A landscape with many peaks, sampled at points; each row gives a point and its height.
A climber steps from a point to whichever of its 2 nearest points has the largest rise for the distance, and stops where none of them is higher. Distance is the straight distance between rows; heights are no part of it.
(826): 69,144,140,114,120,181,113,121,151,146,134,155,157,121,127,141,80,152,124,191,113  h=5.00
(789): 116,100,135,100,131,108,162,106,140,174,124,179,115,94,148,119,70,146,146,100,114  h=5.17
(376): 138,135,148,115,129,121,161,142,141,184,144,152,130,122,174,100,79,176,140,153,137  h=1.97
(45): 137,93,94,156,147,76,131,91,46,100,153,105,132,144,136,153,205,104,87,87,153  h=0.18
(86): 141,169,99,94,132,158,135,106,143,106,129,66,90,162,104,156,170,127,131,73,142  h=2.86
(1130): 148,143,148,106,126,100,106,130,170,125,129,179,152,127,126,116,95,110,142,134,62  h=6.03
(259): 138,118,131,166,108,145,88,116,153,186,80,136,105,147,127,96,117,71,134,171,58  h=5.86
(472): 146,109,114,129,134,100,156,147,122,130,127,152,158,118,145,139,151,158,155,147,140  h=1.33
(1075): 110,163,155,105,125,151,162,153,136,159,141,126,133,137,145,107,97,175,127,171,155  h=2.05
(474): 109,140,120,109,117,172,145,121,149,95,130,92,53,153,101,148,166,185,126,80,186  h=3.43
(1003): 92,163,134,142,101,203,80,133,174,110,113,142,152,110,106,138,83,156,121,197,109  h=4.86
(664): 114,105,135,141,165,137,169,161,144,105,155,155,111,109,119,116,97,157,126,77,135  h=3.22
(127): 66,139,161,111,117,205,115,119,120,127,131,112,143,102,110,152,84,171,118,168,140  h=4.85
(913): 111,162,109,83,112,158,154,108,127,156,121,86,119,160,132,139,178,154,147,169,177  h=3.51
(456): 123,141,127,114,135,95,126,136,147,93,139,157,165,101,121,150,138,114,146,117,112  h=4.56
(819): 141,127,123,114,166,122,159,120,118,103,168,96,127,120,149,179,178,172,144,101,125  h=3.20
(413): 141,119,132,162,105,102,69,128,136,136,90,156,159,126,119,136,143,72,135,142,97  h=5.01
(201): 80,136,150,99,111,158,131,102,138,103,130,111,93,98,102,186,146,183,140,84,150  h=1.31
(1144): 154,114,116,136,189,104,173,144,104,120,185,112,137,124,168,129,154,146,131,105,124  h=4.74
(65): 71,125,163,109,73,160,117,124,120,140,134,113,85,133,123,155,163,211,135,126,187  h=2.38
(206): 134,138,118,92,115,68,157,87,75,173,120,119,145,146,154,130,145,96,127,127,124  h=1.58
(31): 156,80,98,158,121,65,140,137,70,136,113,152,150,138,135,106,146,86,115,127,156  h=4.60
(357): 152,65,91,187,115,76,100,124,67,87,129,155,176,115,127,156,184,111,104,138,141  h=1.62
(1013): 137,134,165,117,148,140,154,154,143,106,138,141,121,106,126,106,56,147,117,103,104  h=2.91
(1043): 84,106,156,106,136,161,151,119,127,131,115,128,119,91,100,158,102,150,140,89,138  h=1.16
(107): 142,67,72,159,143,97,148,129,79,93,138,145,159,113,125,140,185,120,130,124,144  h=2.02
(260): 138,87,101,109,148,82,188,92,113,152,138,167,113,96,165,132,106,150,141,88,109  h=4.90
(662): 95,135,124,122,119,160,102,116,164,166,116,173,154,139,124,113,80,108,133,185,83  h=5.16
(410): 175,108,139,180,138,97,86,140,150,136,117,145,84,153,131,81,113,62,116,103,59  h=5.84
(112): 123,128,105,124,134,102,137,136,111,92,143,98,132,122,108,133,185,89,140,109,179  h=3.12
(1163): 110,133,113,117,105,159,87,123,142,135,120,118,182,87,114,158,148,119,159,188,148  h=4.24
(397): 175,108,118,154,148,90,128,159,134,129,134,161,165,126,162,124,135,132,147,144,99  h=0.99
(169): 157,114,122,138,127,133,122,140,135,201,115,138,147,129,161,86,77,95,139,170,114  h=5.13
(219): 125,154,149,94,141,130,163,131,132,128,148,106,128,125,143,158,145,174,144,124,138  h=2.43
(559): 124,164,138,130,113,131,79,149,150,73,125,120,160,95,88,128,108,74,123,121,117  h=3.39
(543): 158,110,107,190,152,95,93,150,155,92,141,180,136,137,137,113,159,102,119,114,66  h=2.18
(366): 103,95,151,131,105,145,123,120,151,199,118,187,107,102,153,106,48,163,137,131,124  h=5.34
(684): 128,141,167,125,125,156,100,138,172,115,122,158,155,97,121,154,86,159,140,146,75  h=5.61
(948): 140,132,143,122,161,114,148,160,102,116,148,86,137,129,127,113,123,85,122,100,141  h=4.70
(414): 100,159,100,78,106,106,155,76,96,173,114,119,141,156,139,139,163,111,131,151,133  h=1.78
(368): 165,164,154,144,129,127,104,183,152,115,130,120,160,141,136,96,109,108,123,164,108  h=2.40
(629): 73,176,186,109,104,165,134,123,102,113,136,125,120,133,138,108,58,209,82,147,132  h=2.72
(157): 163,112,125,126,170,90,164,147,104,151,163,110,129,119,170,104,116,109,130,103,127  h=6.18
(747): 155,114,120,130,127,101,112,140,99,113,138,94,171,115,140,152,188,121,153,162,167  h=0.16
(214): 116,112,107,119,155,113,196,140,125,134,144,145,94,128,128,105,123,136,134,80,154  h=3.63
(815): 157,92,74,131,136,84,162,87,52,122,132,96,118,157,141,158,191,116,107,90,126  h=0.84
(1142): 152,177,154,138,121,165,102,159,152,113,114,118,150,149,128,82,74,115,105,189,85  h=2.53
(248): 163,116,174,190,118,85,46,110,133,144,88,149,118,151,132,136,143,77,105,125,84  h=4.68
(613): 119,196,110,81,109,188,128,104,146,120,133,51,97,160,116,141,162,158,122,149,171  h=3.90
(558): 120,138,132,119,115,164,99,107,172,162,117,172,110,150,115,74,47,102,116,164,58  h=5.33
(270): 71,148,163,96,119,192,147,112,112,148,130,95,110,126,119,144,102,178,118,138,151  h=4.72
(322): 155,111,164,163,156,68,81,140,112,122,138,151,139,141,132,109,112,63,93,88,114  h=5.89
(1066): 103,148,149,115,133,159,174,140,127,95,133,96,67,143,110,128,120,182,107,74,164  h=3.70
(708): 173,120,176,173,135,94,57,142,133,136,122,135,125,145,132,111,106,67,106,113,77  h=5.19
(317): 165,110,145,162,141,142,109,139,174,122,109,142,89,125,117,103,92,99,131,109,36  h=6.61
(656): 70,161,107,87,117,138,151,103,120,175,137,139,150,151,135,116,122,111,126,186,144  h=1.92
(594): 135,138,111,119,158,110,164,135,100,114,150,83,109,153,123,124,172,96,123,83,155  h=3.19
(527): 148,118,128,168,121,165,110,158,157,176,87,130,125,140,130,96,102,101,142,171,96  h=5.50
(899): 117,130,123,104,143,145,187,126,126,144,128,101,75,146,119,131,129,153,129,76,156  h=4.01
(863): 148,148,85,102,120,172,117,102,169,101,123,90,68,174,104,168,181,171,132,71,166  h=3.18
(529): 125,135,113,101,125,177,160,101,128,172,104,93,65,177,118,149,137,168,130,75,154  h=4.33
(37): 149,118,90,101,131,148,162,117,114,136,115,76,93,169,127,138,198,147,147,128,183  h=2.88
(106): 133,114,158,160,140,58,79,103,80,103,136,138,161,115,131,171,159,92,93,95,167  h=3.02
(153): 145,84,123,186,128,83,67,123,88,94,122,139,169,103,120,165,169,85,111,113,154  h=2.22
(1141): 187,108,122,134,118,93,99,114,136,192,120,155,137,126,183,88,83,93,140,157,81  h=4.89
(344): 135,138,122,170,141,83,82,160,126,69,167,130,160,112,121,128,166,86,112,109,157  h=3.15
(869): 108,115,132,107,133,165,147,131,110,169,115,106,156,115,126,131,121,122,149,161,151  h=5.08
(814): 112,147,187,114,126,154,155,148,116,112,129,126,113,115,133,100,48,191,97,113,127  h=2.78
(90): 83,158,163,132,112,192,113,134,132,112,112,149,136,135,127,97,38,181,88,177,120  h=2.66
(261): 173,74,89,126,127,66,153,106,110,155,129,181,140,101,167,105,93,111,138,116,96  h=4.59
(30): 177,70,77,172,113,57,131,125,107,132,113,195,139,133,149,101,125,102,118,134,89  h=4.31
(1099): 80,174,120,80,137,193,146,89,106,155,139,61,121,155,123,143,112,117,105,156,128  h=4.36
(921): 99,164,116,110,104,116,112,128,120,160,125,136,175,145,130,110,143,90,131,190,153  h=2.04
(1083): 139,143,150,118,112,111,80,117,160,145,117,168,139,148,115,90,87,71,122,142,59  h=5.59
(950): 169,114,149,180,106,109,71,109,133,197,90,130,90,159,152,83,119,67,116,159,77  h=5.60
(661): 129,121,63,107,126,123,147,99,137,84,137,106,96,128,113,162,218,159,151,111,176  h=1.76
(725): 135,134,161,144,119,170,95,129,182,110,97,152,121,113,104,129,77,132,129,134,44  h=6.01
(1146): 175,90,99,194,114,52,108,145,101,125,112,184,141,158,150,96,149,98,101,140,129  h=4.02
(787): 131,119,147,131,153,56,116,120,88,112,153,140,153,129,135,133,139,72,102,79,124  h=4.32
(704): 129,178,109,106,126,126,119,138,143,60,169,65,119,90,104,139,161,132,133,119,166  h=2.65
(185): 147,123,121,206,149,85,74,157,140,85,147,168,139,146,127,106,161,79,97,104,118  h=2.52
(470): 123,163,131,124,122,86,94,140,134,76,155,115,161,93,110,143,150,88,129,108,140  h=3.80
(1150): 151,128,150,156,115,145,103,118,170,158,96,121,64,144,123,78,102,86,128,154,36  h=6.12
(459): 113,124,118,102,127,142,139,122,114,129,120,88,140,112,106,145,165,108,152,133,169  h=4.23
(706): 136,170,147,92,134,146,162,111,130,161,141,86,102,163,157,163,148,194,129,117,128  h=2.12
(509): 100,98,131,123,123,164,144,129,131,192,109,155,136,112,130,124,85,149,147,154,143  h=5.54
(586): 125,140,153,103,129,110,137,134,161,131,133,178,157,111,138,143,106,153,145,132,98  h=5.39
(1054): 166,127,136,156,135,95,92,162,123,111,141,125,184,117,148,148,159,110,144,151,119  h=0.65
(731): 150,102,122,149,119,90,109,141,114,159,100,156,155,136,130,101,121,76,134,134,121  h=5.68
(1045): 98,155,126,89,124,202,152,93,122,167,118,74,84,171,116,147,124,162,115,123,146  h=4.55
(657): 87,111,153,138,138,134,151,150,134,88,161,141,99,107,120,153,135,197,125,78,155  h=2.79
(878): 143,96,112,141,138,114,139,151,140,155,112,160,125,121,120,85,91,82,139,111,119  h=6.50
(740): 87,142,125,109,107,195,108,128,147,126,125,109,155,95,100,146,119,142,146,186,166  h=4.62
(103): 108,175,131,103,112,158,134,145,148,70,134,98,133,94,90,125,118,139,129,136,166  h=2.96
(46): 155,101,93,123,126,50,167,92,54,142,131,124,128,137,156,135,149,104,110,100,123  h=1.29
(339): 112,150,139,127,122,166,120,150,159,61,106,130,138,89,78,120,83,119,122,112,128  h=3.17
(751): 96,111,121,118,148,142,149,131,139,84,131,128,126,89,87,151,128,117,147,77,142  h=0.95
(143): 135,122,71,123,124,95,143,109,102,89,136,100,114,140,125,143,222,117,136,119,179  h=2.25
(358): 128,165,134,121,120,136,130,168,144,142,129,131,168,141,135,102,116,123,138,185,146  h=2.21
(939): 141,75,100,137,132,126,168,140,113,121,124,137,142,118,136,150,175,183,163,154,175  h=1.77
(652): 116,136,105,98,122,143,126,95,153,87,143,95,90,102,107,188,187,177,153,95,160  h=1.50
(213): 113,111,130,129,126,154,149,150,151,153,103,161,125,114,109,102,79,128,144,123,137  h=5.87
(800): 108,186,134,84,125,196,136,106,118,106,132,39,118,136,110,139,125,138,109,148,152  h=4.15
(159): 158,117,122,189,136,117,101,148,185,98,115,161,119,123,131,138,158,121,147,132,50  h=1.93
(553): 121,89,81,135,159,108,180,121,102,105,141,144,126,122,126,133,172,131,136,98,150  h=2.89
(895): 131,97,124,112,129,151,164,121,117,137,123,99,100,139,139,161,188,195,159,135,187  h=2.32
(1037): 79,116,179,127,95,133,133,151,103,127,149,117,82,128,134,152,143,209,126,82,156  h=2.51
(119): 117,163,146,128,125,183,122,142,145,119,110,140,138,142,118,72,39,135,98,176,102  h=2.60

Where does a climber stop that starts at each point below?
(1043): (157)
(261): (878)
(339): (1130)
(543): (1130)

Call two points neighbours if one is among the 2 nearest of the other. Go from one point of each pair to the other, from neighbour to neighbour, staying as high as possible. Name the lowest point that can't be avoided.
(878) and (157): (112)
(878) and (317): (1141)
(1130) and (317): (586)
(322) and (317): (708)
